Each row is a point on a tangle of strands that fork, close into loops and nearly touch. The rows are in no order.
Points whose rows are less than 42.5 apart are linked; no others are. Some points are linked to none.
Z90: [-10 -2 -7 -17 -24 3 4 -7 -13 -14 -14 -1 -11 7 -17 8 -18 0 -6 -33]
Z707: [4 1 3 -18 -12 -2 10 -9 -19 2 5 -25 -10 -4 6 10 4 8 6 -46]
Z124: [8 -2 7 -8 -11 11 10 -15 5 -31 -19 7 -3 12 -31 16 -32 13 8 -15]
Z691: [-13 9 -4 16 14 8 -20 -17 -7 3 28 -5 23 -26 3 9 -3 3 -4 18]
Z391: [-16 -4 12 -16 10 -17 14 16 1 -21 5 14 10 -3 -12 -18 7 -7 15 44]
Z706: [1 1 -14 -2 36 -3 -23 -19 17 -6 23 -14 10 -29 8 -17 -4 20 -35 11]
Z212: [27 -7 17 -12 19 -34 19 2 20 -17 11 0 12 7 1 -23 -10 13 15 15]
Z716: [6 -11 -10 -17 -25 5 2 -21 -14 -22 -2 0 -1 3 -24 8 -19 2 12 -26]
Z788: [8 6 4 -15 17 23 11 -1 -4 -18 -22 28 -4 -1 -4 16 -10 11 9 -22]
Z611: [-7 2 -21 5 -24 -34 27 -1 -4 11 -27 18 0 3 -8 0 20 -17 -31 4]
Z269: [-2 -3 6 -14 -13 -30 19 21 7 -22 -18 7 16 17 -29 -2 -7 9 -27 8]
Z504: [9 -5 9 12 -2 7 13 -15 12 -19 2 -28 7 -1 4 -25 -34 28 6 8]
Z369: [-20 -7 -43 23 19 13 -6 1 -3 15 -6 1 -8 20 -30 1 5 -5 -20 -36]
Z315: [-8 4 -3 1 -2 16 -2 -6 -6 -20 21 -22 3 -12 -14 -18 -15 17 1 28]
Z404: [14 7 23 21 -3 3 -24 -4 23 4 12 -29 12 -17 -4 -1 -2 10 33 1]
Z482: [-13 5 7 26 -4 12 -37 -10 3 15 16 -12 13 -16 0 6 11 -20 18 8]
Z309: [-12 -4 23 -21 5 -23 14 12 11 15 -10 14 21 -2 24 -4 23 -8 12 24]
Z286: [-1 15 -2 -11 3 23 -4 7 2 -15 -21 12 -4 2 0 13 -19 22 8 -15]
Z842: [23 -1 10 19 2 10 9 -21 9 -14 4 -20 16 -7 -1 -9 -21 27 25 11]
Z114: [-11 -5 -29 5 18 20 -13 6 7 5 -29 28 7 18 -30 10 -2 -9 -15 -24]
Z848: [2 -9 -7 -12 -31 -7 0 3 -20 -10 7 -5 0 16 -15 -3 -16 -15 -10 -9]
Z958: [19 -4 26 0 2 -7 -1 7 9 -3 32 -23 10 -4 3 -11 -15 4 17 10]
Z856: [-3 3 -16 1 -6 15 -22 26 4 -13 -13 -4 -12 23 -3 11 -16 22 -11 -18]
Z126: [-3 -5 3 -1 -17 -17 5 19 -2 -16 -4 -15 -4 26 -21 12 -13 12 -39 -15]
Z642: [-2 -17 -44 7 2 13 -12 22 5 20 -11 -11 -23 30 -22 -11 8 -7 -7 -12]
Z192: [-22 8 2 -1 6 35 9 -16 -11 15 -18 6 -5 -12 4 6 1 -2 18 29]
Z303: [-10 25 20 36 1 -2 -27 -16 12 -1 7 1 19 -33 -7 22 2 -5 -8 -4]
Z613: [-5 -12 15 -10 -9 -7 6 -11 13 43 -4 -14 -25 -2 22 7 22 -24 -5 -7]
Z365: [3 -15 -8 -21 -14 -27 19 -8 -8 6 -3 24 13 2 2 -11 17 -23 -2 23]
Z991: [17 4 2 9 -2 -2 -19 -14 2 -7 25 -10 21 -4 -1 13 -25 6 17 0]
Z594: [12 0 -7 10 14 17 -20 -19 -3 -3 17 -10 13 -27 -11 12 20 18 4 31]
Z899: [-25 1 -4 -2 -9 11 -7 3 -1 4 -32 -6 5 17 -31 22 -30 -5 -12 -8]
Z650: [5 -4 -6 -11 -28 -25 19 6 -24 -7 -6 -2 -6 14 -18 -5 2 -14 -21 -6]
Z764: [-4 0 41 -8 -10 -2 -7 18 9 19 -1 -25 -4 -3 16 -2 17 -9 11 -2]
Z444: [-1 14 -30 39 0 -19 21 14 -14 -2 -5 17 -18 18 9 5 16 -4 1 -14]
Z386: [-13 -7 31 9 -7 15 -20 3 8 14 9 -32 5 -14 4 -6 20 -7 23 18]
Z94: [-6 8 -12 -3 -11 -16 4 29 8 7 -26 26 6 14 8 -4 7 -2 -24 25]
Z64: [-4 1 9 13 39 -30 -10 11 8 -14 36 7 9 -11 5 0 17 -7 1 24]
Z699: [-14 2 -18 -10 -6 12 11 -27 -20 -11 -18 17 -6 0 -26 3 1 -8 -8 -42]
Z197: [-1 -6 -12 -4 -25 -6 21 -15 -35 2 3 -3 -20 3 -2 -5 3 -19 -6 -24]
Z918: [2 7 -12 -1 -7 -11 24 8 -28 3 -3 2 -21 6 28 6 15 2 -11 -23]
Z18: [-5 6 -15 -4 -5 10 3 7 -8 -17 -5 -3 -16 10 -1 7 -3 23 -17 -47]
Z851: [28 -7 23 -20 20 13 13 -14 -10 -6 -6 12 1 1 -14 17 0 -5 23 -24]
Z135: [6 0 -25 3 -13 3 -15 28 0 7 -14 10 -20 24 17 -2 5 -3 -9 9]
Z916: [18 -4 3 29 18 2 -9 -16 16 -3 16 -36 17 -15 4 -27 -6 25 11 14]
Z481: [2 -8 -36 -2 -6 14 -21 25 5 9 -10 2 -29 22 14 -10 6 -2 0 -2]
Z241: [10 1 23 -23 -2 -28 16 14 6 9 -6 2 15 -4 17 2 31 14 2 -3]
Z596: [-19 -6 -21 4 -5 0 -11 16 -8 16 -12 -11 -4 27 -21 14 -7 -5 -34 -23]
Z195: [31 6 12 31 23 7 -3 -19 7 -8 8 -9 4 -17 -17 23 7 17 21 14]
Z426: [-7 -16 -39 13 22 24 -11 2 6 10 -13 12 5 20 -39 -1 9 -1 -8 -33]
Z978: [8 -7 3 13 12 23 -13 -26 -5 19 -2 11 8 -9 -8 17 5 -30 33 10]
Z316: [-4 8 -5 -11 12 30 -13 6 0 12 -22 18 -5 -1 24 14 -1 7 20 -12]
Z535: [24 -4 21 -16 -10 -12 -2 5 2 4 24 -28 2 1 3 -3 -7 6 9 -12]
Z393: [-6 22 22 28 13 -7 -22 -18 15 -1 15 -10 20 -37 -8 9 0 8 -15 0]
Z760: [20 -14 0 -14 -18 -25 7 -3 -23 5 16 3 4 7 9 -9 8 -23 -1 5]
Z589: [13 -9 -2 -7 2 4 -16 -29 -5 20 -3 4 6 -10 -6 8 9 -25 35 -24]
Z890: [-17 -3 4 14 -5 17 -21 -19 -6 20 10 -10 14 -14 4 2 7 -12 26 28]
Z133: [11 7 31 -10 29 31 16 1 -5 -1 -15 17 -9 -6 -4 16 3 2 24 -5]
Z555: [8 -11 -39 14 -2 -2 0 29 -2 9 -11 -5 -26 29 -12 -9 20 -3 -7 -2]
Z870: [-13 -10 21 -29 11 -29 4 8 14 7 -1 9 29 -7 3 -11 18 -7 30 16]
Z564: [12 -15 -1 -15 -19 -13 3 -14 -18 20 12 2 -3 4 15 -5 5 -34 2 7]
Z2: [11 -2 6 9 -13 -12 -40 -7 1 19 17 -12 9 -7 0 11 9 -23 15 -28]
Z556: [26 -4 28 13 23 -32 -19 20 23 -5 27 -9 14 -6 1 -14 13 -3 16 10]
Z242: [-17 -5 -6 -3 -10 1 -11 13 -3 -1 -12 -14 1 28 -24 20 -15 8 -31 -29]
Z250: [0 2 18 -14 23 14 -8 -15 12 26 -28 10 -4 -13 7 7 15 -9 20 -30]
Z450: [24 -12 20 -2 10 -23 26 5 15 -20 14 -12 7 17 9 -28 -18 16 -5 17]
Z89: [10 -9 -6 10 -20 6 -6 -25 4 -32 8 0 15 10 -23 7 -38 16 12 -2]
Z967: [-7 7 -20 -7 8 34 -21 18 6 1 -14 16 -9 9 21 1 -8 15 22 -3]
Z690: [5 6 13 3 12 31 12 -14 -20 -11 -10 -2 -7 -18 -16 10 11 8 23 30]
Z843: [4 8 1 21 14 19 -14 -19 -17 2 13 -1 17 -18 -9 20 5 -4 31 25]
Z755: [0 7 -9 -5 -12 3 -15 29 -2 -7 -9 -7 -11 24 2 9 -7 18 -26 -12]
Z74: [25 5 3 42 27 4 -8 -24 5 -6 6 -10 18 -20 -10 18 -5 24 3 11]
Z653: [-12 6 -28 1 3 25 -20 9 5 2 -29 16 -5 19 -13 6 -15 -3 -6 -17]
Z279: [-11 5 26 -4 -2 11 1 1 5 2 14 -32 3 -19 9 -10 -6 17 16 21]
Z737: [-7 3 -5 -15 -8 -35 8 27 6 -12 -26 12 24 11 -11 4 8 12 -26 0]
Z493: [-9 14 8 3 22 38 10 5 -6 -2 -27 27 -14 -3 3 13 -1 4 14 15]
Z112: [-2 -7 18 -8 -14 6 -4 -4 -9 18 14 -16 0 -4 14 -4 -5 -14 19 6]
Z333: [1 -9 -1 9 10 -16 6 13 6 -41 27 3 2 10 -24 -22 -10 -2 -14 34]
Z661: [-17 7 -27 -2 -2 22 -4 -9 17 17 -22 21 -25 8 12 1 -17 -13 -1 -2]
Z478: [15 2 -4 -12 18 23 7 7 -1 -23 -21 36 -1 15 -16 13 0 8 -7 -28]
Z526: [8 0 34 -17 -6 -11 3 19 1 24 -3 -17 -1 1 26 5 15 -2 3 -4]
Z209: [2 0 2 -8 18 24 18 -16 1 8 -26 37 -19 -2 -7 5 -7 -31 7 14]
Z531: [-2 -3 -30 -3 -5 31 -26 22 5 14 -16 9 -24 15 11 -9 -3 3 15 -1]
Z253: [4 -11 -6 -12 -2 6 -2 -34 -3 33 -8 -1 -6 -9 -2 3 6 -25 24 -19]
Z773: [21 8 6 18 2 -2 -30 -20 6 2 12 -2 19 -7 -8 24 -14 -1 26 -16]
Z251: [-17 7 4 -6 -19 12 -5 9 0 -9 -23 -5 2 13 -26 9 -32 1 -15 -8]
Z634: [-5 -1 -24 9 -13 -26 17 13 -8 9 -24 10 -3 15 -14 3 10 -10 -39 0]
Z674: [6 -10 11 -11 -20 -28 13 18 1 -18 -3 -6 6 22 -27 -2 -8 6 -32 -2]
Z923: [-19 -2 33 4 -8 19 -14 6 17 23 -9 -25 -3 -9 8 2 15 -11 25 3]
Z291: [7 -2 -13 2 -15 -26 35 -15 -11 20 -4 10 -17 -3 21 4 28 -14 -9 -1]
Z390: [-11 4 8 -1 -21 3 5 14 -7 -16 9 -10 2 10 -15 -16 -21 -11 -7 29]
Z957: [0 3 -2 -23 -1 9 8 -11 -14 -4 -9 -7 -9 -10 10 7 -3 20 8 -49]
Z552: [-1 5 -37 18 -2 -16 20 -1 10 9 6 22 -38 4 12 10 24 -10 -17 -1]
Z861: [-7 -5 6 -12 -4 0 4 -7 5 36 -8 -5 -27 -6 35 6 14 -15 -3 -16]
Z831: [-6 -13 23 -3 -11 3 -6 -7 3 35 6 -21 -3 -2 18 -5 9 -33 16 14]
Z666: [5 3 -5 20 6 -3 -3 -10 3 -24 40 -9 12 1 -1 -17 -32 5 -13 19]
Z98: [16 -11 -1 -17 -25 -27 16 5 -27 -10 9 6 2 5 -4 -6 12 -12 -8 -2]
Z28: [-13 6 15 23 6 -12 -30 2 0 13 31 -2 18 -8 9 5 8 -30 -6 8]
Z362: [2 9 18 -10 -5 15 14 -13 5 -12 -5 -15 6 -9 5 5 -24 28 22 1]
Z168: [11 -1 -2 5 7 29 -1 -15 -16 -8 5 -6 4 -23 -18 9 17 19 13 36]
Z763: [-3 2 21 24 34 -16 -31 12 28 -15 32 -13 -6 -20 5 -10 28 2 -17 11]
Z217: [17 -7 12 -13 -19 -15 12 12 -1 -22 13 -8 2 12 -3 -11 -23 9 -7 4]
Z502: [19 -10 7 -3 -16 -22 -20 -7 -13 19 19 -14 6 4 6 4 17 -25 6 -15]
Z969: [-13 4 -20 6 3 1 21 -15 -16 13 3 8 -27 -9 23 -8 6 -13 -6 -34]
Z954: [-4 2 20 24 42 -23 -22 18 20 -17 27 -6 3 -13 3 -1 22 -8 -7 20]
Z862: [7 -13 -8 -5 -18 1 -11 -23 -10 30 15 -4 -5 0 8 -2 -6 -36 13 7]
Z434: [26 1 4 34 18 5 -3 -23 9 -7 8 -19 19 -12 0 -6 -12 29 23 9]
Z520: [0 -3 -14 25 23 -2 -2 -16 2 -25 34 -9 12 -4 10 -25 -26 17 -22 10]
Z772: [0 12 -17 -10 0 27 -17 20 13 -18 -13 3 -9 14 3 10 -20 32 2 -19]
Z254: [0 -4 -1 -12 -3 10 8 -8 7 -28 -25 14 -2 11 -35 19 -17 21 -5 -35]
Z762: [0 0 1 -1 37 -35 -6 8 7 -15 32 18 21 -1 -2 3 5 -3 17 27]
Z656: [2 -4 20 26 14 -4 -33 6 29 -8 29 -29 -2 -19 3 -22 21 9 -1 9]
Z837: [19 -4 23 6 18 -18 -3 12 11 -6 40 -16 12 -2 2 -17 1 1 10 17]
Z294: [-2 -3 -12 12 -10 4 -24 -19 -15 21 20 4 11 -6 12 6 -12 -34 16 6]
Z509: [3 5 4 -28 -3 10 0 4 -7 7 -3 -6 -11 -4 22 10 -7 16 5 -24]
Z934: [4 -6 17 -19 -18 -4 5 10 -12 6 7 -5 -5 3 7 -8 -11 -15 6 13]
Z808: [-8 -6 11 6 -14 -2 6 11 12 -27 9 -24 0 12 -29 -19 -30 15 -19 18]
Z523: [20 -13 16 -24 2 -34 12 9 11 -18 13 5 19 5 -1 -8 -2 8 14 11]
Z472: [-4 -5 -17 -14 -22 -31 23 -3 -1 6 -19 22 7 1 -12 -12 12 -18 -18 19]
Z277: [-10 -3 33 -9 2 -4 12 16 -5 6 15 -13 7 -4 11 -15 10 -5 5 32]
Z771: [-12 -4 14 -11 7 -6 15 17 -10 -21 17 -3 -2 0 -12 -23 5 -3 -6 44]
Z415: [18 -6 20 -8 -13 -11 22 9 13 -22 4 -14 -3 17 5 -17 -26 16 -14 1]
Z756: [-8 3 -33 23 11 9 12 -2 -7 4 11 10 -31 1 21 -15 11 -8 4 -36]
Z425: [-3 -2 -20 10 -6 19 -10 -12 2 -31 17 -14 3 -19 -22 -19 -8 27 -9 29]
Z815: [4 6 -4 -9 -21 -15 4 28 -10 -13 -15 2 -9 15 8 9 2 12 -27 -8]
Z819: [6 -8 7 15 -9 5 5 -14 9 -33 6 -20 11 1 -11 -28 -33 24 0 17]
Z551: [3 -3 8 -18 -17 -14 17 8 -22 2 0 -2 -10 4 20 7 11 5 -12 -15]
Z893: [-2 -1 8 2 1 15 -3 -9 1 -7 20 -27 11 -22 -4 -13 0 23 12 22]
Z314: [-5 9 -30 38 -5 -22 12 22 -15 -9 -16 9 -3 15 -1 6 25 5 -11 -10]
Z172: [-14 1 13 -18 -11 14 0 -10 -4 24 -8 -1 -12 -2 18 -1 -11 -14 11 3]
Z350: [-18 2 -8 -28 -10 -28 10 9 6 1 -20 29 20 -1 10 -16 9 -3 -5 17]
Z71: [21 1 18 10 15 17 4 -11 -3 -2 2 -10 3 -15 -16 19 -1 14 37 11]
Z264: [0 -13 21 -1 -13 -5 3 -7 20 40 -1 -13 -14 6 22 2 24 -34 0 8]
Z902: [-13 11 7 -1 -1 2 2 35 3 2 -4 11 -8 15 28 -5 1 4 -17 31]
Z497: [-13 -1 6 8 27 -7 -29 -1 3 -3 44 -9 14 -22 3 -8 12 0 -24 14]
Z573: [27 -8 9 -10 -8 -40 10 3 -15 11 8 -10 12 -10 5 0 36 -4 9 -12]
Z729: [-3 5 0 3 31 -3 -26 -23 22 1 15 -12 10 -41 -2 -5 6 12 -36 4]
Z61: [-6 -6 1 18 -14 5 5 -9 14 -31 5 -22 2 3 -32 -18 -32 20 -9 18]
Z70: [-2 7 10 3 -4 22 12 -5 3 -26 -25 10 -4 7 -32 16 -24 12 7 -1]
Z424: [3 3 -36 12 16 25 9 -8 6 -2 -13 43 -4 -4 -6 -14 19 -7 -6 -27]
Z441: [-17 5 -10 -15 -7 -20 7 27 12 2 -22 34 14 6 16 -4 10 2 -11 28]
Z46: [9 -1 10 22 20 21 -14 -18 -18 13 4 5 4 -9 -13 22 15 -17 34 21]
Z981: [-14 0 -6 -2 6 19 -3 -6 0 -1 -38 14 5 18 -36 22 -22 -5 -9 -11]
Z930: [13 5 24 15 5 10 -16 -11 12 4 0 -23 10 -21 -16 10 4 12 40 4]
Z117: [2 8 13 -15 -16 9 3 0 3 -13 -2 -15 -5 1 5 4 -33 20 -1 -5]
Z696: [-13 9 24 -15 -4 3 11 20 -6 -7 12 -13 0 -2 15 -10 -9 10 -6 21]
Z647: [-5 -1 -12 -5 7 15 14 -15 -11 -15 -27 35 2 3 -26 8 7 -12 -15 -39]
Z80: [21 0 17 4 7 14 20 -21 10 -20 -14 -10 2 -4 -6 4 -25 28 23 4]
Z63: [-6 -1 20 -14 4 -17 7 24 10 20 -10 15 14 6 34 5 24 3 1 22]
Z346: [-7 -11 35 -15 11 -16 14 14 7 14 5 -1 16 -2 15 -10 23 -8 7 35]
Z951: [-19 8 6 -5 -27 12 0 8 -4 -11 -11 -8 -2 5 -16 -3 -30 -5 -9 9]
Z340: [-9 1 3 11 -1 -3 -22 -5 -12 12 33 2 15 -6 14 4 -9 -34 -5 20]
Z356: [-2 -1 -45 19 12 26 8 -6 12 1 -4 30 -5 -2 -8 -25 17 -6 11 -25]
Z261: [20 -10 -10 -5 -16 5 -4 -24 -5 -23 8 4 12 6 -21 14 -31 12 20 -14]
Z337: [-9 2 -9 7 -21 -26 16 12 -21 1 -18 -2 -9 18 -19 4 6 -7 -35 -15]
Z165: [-14 19 5 14 14 -5 -13 -15 -3 -5 36 -1 25 -24 4 10 -19 4 -15 10]
Z558: [-2 -3 -8 -9 -14 -1 20 -19 -19 18 2 -6 -22 -4 12 -4 13 -17 -4 -27]
Z68: [-3 6 -23 10 -11 -16 33 -10 -9 11 1 16 -29 1 21 3 19 -14 -19 -5]
Z618: [21 -4 15 -18 -15 -13 7 -4 -7 -1 9 -29 -2 -4 7 1 -5 7 7 -29]
Z108: [-9 14 10 16 21 -7 -17 -26 17 -1 11 -11 17 -43 -9 2 3 12 -30 -1]
Z620: [21 -15 19 -6 -11 -30 -2 0 -15 16 14 -19 2 -4 7 -2 29 -16 7 -13]
Z145: [-14 15 13 -5 -7 0 5 38 0 -8 -3 0 -8 9 14 -3 -12 9 -21 23]
Z69: [7 6 26 -18 1 -4 -2 29 -1 20 -7 -6 -5 4 39 13 11 13 -3 -2]
Z563: [8 -8 -31 8 -14 -10 -5 36 -2 7 -16 7 -15 25 2 -4 21 6 -7 9]
Z927: [6 -7 -1 -11 -11 -31 26 -12 -10 23 -4 8 5 -8 18 -3 35 -14 -6 1]
Z77: [1 -3 0 9 15 -17 0 11 -5 -36 38 11 9 7 -4 -12 -13 -7 -13 31]
Z210: [-21 -3 2 -23 2 -21 15 12 1 -6 -6 27 17 0 -1 -16 7 -11 7 37]
Z159: [-9 3 -39 2 -1 18 -18 4 24 21 -14 16 -27 14 2 -3 -8 -14 -8 -4]
Z702: [-5 13 17 -13 1 10 -7 20 3 10 -2 -10 -9 -1 31 14 -11 14 3 -4]
Z615: [-17 -8 -40 12 9 8 -13 2 -3 18 -12 -3 -5 29 -19 11 -4 -7 -29 -31]
Z141: [-17 7 9 -9 11 25 -12 -1 7 28 -15 0 -5 -7 27 14 -3 5 19 -7]
Z171: [-6 10 -21 24 0 -11 24 12 -21 -4 -1 9 -23 16 20 -1 19 -3 -9 -25]
Z382: [-2 5 -3 -5 -19 -7 6 11 -8 11 -15 12 -19 11 19 2 2 -16 -26 11]
Z380: [2 2 -22 4 17 19 16 -7 -1 -10 -25 43 3 3 -20 -2 11 -11 -16 -34]
Z442: [-8 5 -10 -10 -20 2 3 7 -7 13 -14 7 -24 14 12 3 -7 -12 -20 -10]
Z358: [-20 1 7 2 1 29 3 -19 -8 16 -3 -10 -1 -14 3 -2 8 -8 24 30]
Z101: [2 3 4 -8 -16 4 7 14 18 -21 -6 -13 -11 15 11 -1 -34 29 -19 -14]
Z807: [4 -4 -17 13 32 -5 -10 -21 9 -19 28 -9 7 -13 9 -22 -11 22 -30 12]
Z130: [7 -16 1 -20 -10 -32 23 -7 -10 18 -4 11 17 -4 9 -7 25 -17 6 13]
Z42: [17 1 22 14 -1 -9 -19 1 14 4 21 -34 14 -7 0 -7 -14 9 24 -5]
Z758: [-9 12 27 -10 0 22 0 7 6 13 0 -22 0 -15 16 9 -4 13 19 4]
Z638: [-2 5 -35 19 -6 -25 5 28 -11 -4 -21 14 8 19 -10 6 25 15 -17 -3]
Z670: [14 -10 -23 14 11 16 -2 -27 0 -30 10 -13 12 -17 -11 -14 -7 35 -1 27]
Z53: [-10 5 -43 28 10 19 11 0 5 -1 9 15 -26 5 2 -27 8 -7 11 -35]
Z937: [0 3 -6 -7 -17 -6 9 2 -7 -23 0 -14 -17 8 3 8 -8 27 -22 -42]
Z948: [-9 2 23 -10 5 16 -10 -4 6 33 -21 -5 -2 -6 15 9 9 -5 23 -22]
Z917: [12 4 -3 9 -4 1 -13 -8 0 -14 35 -7 20 1 5 -4 -34 7 3 7]
Z266: [0 -5 2 -8 -3 20 -1 -24 -9 13 -8 7 2 -3 -5 10 -10 -24 33 10]
Z411: [0 7 -7 14 17 7 -20 -19 3 -3 22 -11 23 -32 -2 5 8 19 -5 16]
Z344: [-12 7 -24 -5 -8 12 -7 6 -6 10 -22 5 -17 13 -1 3 -7 -4 -17 -24]
Z511: [-6 11 2 -2 9 26 3 7 2 -15 -37 24 -4 11 -30 17 -21 -1 -4 -12]
Z903: [-2 1 14 -17 -18 -12 9 17 -15 -11 -2 4 3 12 -8 -11 -9 -14 -10 20]
Z625: [-9 1 -8 -7 -3 12 4 -6 0 -26 -22 10 -6 8 -18 14 -13 26 -10 -49]
Z236: [6 1 7 -18 2 -21 5 21 -2 17 -12 16 16 2 34 8 28 13 -4 9]
Z207: [3 -3 6 -32 -2 -32 19 11 0 0 -3 8 21 -13 10 -7 25 19 3 -5]
Z125: [3 11 24 -2 20 32 15 -2 -6 -4 -15 5 -8 -12 -2 14 1 10 22 15]
Z547: [12 -10 -3 3 -19 -1 -7 -13 4 -28 21 -9 8 10 -11 -6 -40 3 1 2]
Z13: [-5 3 -22 -1 -11 -29 2 29 -2 -7 -22 15 19 11 -13 3 17 19 -23 -3]
Z830: [-3 0 -28 0 8 1 16 -12 19 25 15 9 -42 -4 32 9 21 -8 -9 -22]
Z257: [24 -13 14 -22 -8 -28 14 9 -5 -24 14 1 14 7 -5 -13 -7 4 -3 12]
Z664: [-5 -4 -5 -18 -7 2 9 -30 -11 28 -8 -2 -14 -10 8 -6 5 -20 7 -27]
Z7: [-15 1 0 -21 -4 12 3 -9 0 25 -10 10 -18 -2 32 3 -4 -14 -1 -8]
Z361: [5 7 0 -16 -14 -19 15 19 -16 -7 -16 12 -1 5 12 5 14 7 -18 -4]
Z343: [-23 1 -22 5 -7 6 16 -22 -17 -6 -13 9 -17 3 -17 -7 -2 -10 -13 -43]
Z992: [10 4 23 -19 29 22 5 -5 1 16 -21 22 -3 -8 6 19 11 -6 19 -22]
Z11: [-15 -4 -16 4 -20 -6 19 -8 -30 -16 -2 -3 -22 9 -16 -6 -1 -13 -16 -37]
Z374: [2 1 -19 0 -15 -11 2 23 3 11 -21 24 -12 14 26 1 12 -8 -19 21]
Z600: [0 -12 -44 4 3 18 -21 11 21 25 -16 1 -20 22 -16 -10 -3 -10 -2 -2]
Z876: [9 -1 6 -6 11 29 12 -17 -17 2 -12 25 -6 1 -9 7 -5 -27 22 17]
Z598: [-6 -3 7 6 1 -8 10 15 5 -36 18 -15 -4 10 -32 -25 -14 3 -19 35]
Z858: [15 -3 1 6 -5 4 -29 -13 -6 14 6 -5 16 -10 -1 13 -3 -17 31 -23]
Z836: [-7 3 -37 6 3 3 5 -4 23 13 14 17 -44 4 17 -1 12 -11 -14 -8]
Z351: [-3 -3 25 13 5 9 -21 7 18 3 23 -38 0 -20 -2 -14 20 12 13 18]
Z116: [-9 7 -12 -11 7 27 8 -23 17 19 -24 33 -19 -2 3 7 -10 -18 3 0]
Z678: [9 -5 -3 -8 20 -25 0 10 -4 -24 28 16 14 4 -3 -9 -3 -8 10 32]
Z822: [-23 13 -1 2 17 39 8 -7 -1 13 -27 22 -11 -8 15 11 -2 -1 15 20]
Z302: [-8 6 24 -9 9 0 8 27 3 12 -4 9 7 4 34 0 9 3 -6 35]
Z469: [-5 -8 6 -35 0 -37 10 0 4 8 -3 7 31 -14 6 -11 24 3 19 -2]
Z323: [14 -5 4 32 28 -3 -12 -12 15 -6 30 -33 10 -9 13 -32 -10 17 0 5]
Z338: [-21 15 18 33 -4 2 -41 -1 10 13 18 -1 15 -20 10 5 12 -24 -3 0]
Z392: [8 20 14 33 10 0 -27 -11 4 2 12 2 23 -21 -6 28 -9 -2 9 -5]

A tip is a point with one link. Name the tips that can be reached along the links from each point below, in the order of the rows.
Z903 -> Z937
Z716 -> Z90, Z573
Z758 -> Z556, Z101, Z670, Z323

How many points has the smallest loop of links through each point below? Write - if it is on no loop.
Z346 -> 8
Z108 -> 12
Z831 -> 7
Z236 -> 7
Z415 -> 6

A piece is all that can be reached along the links. How many separate loops has the piece of each point below (a circle has one, a figure eight two, a Y none), and how many tips (points with one link)?
Z444 -> loops 0, tips 6
Z756 -> loops 2, tips 2
Z937 -> loops 1, tips 1
Z526 -> loops 1, tips 4
Z145 -> loops 2, tips 0
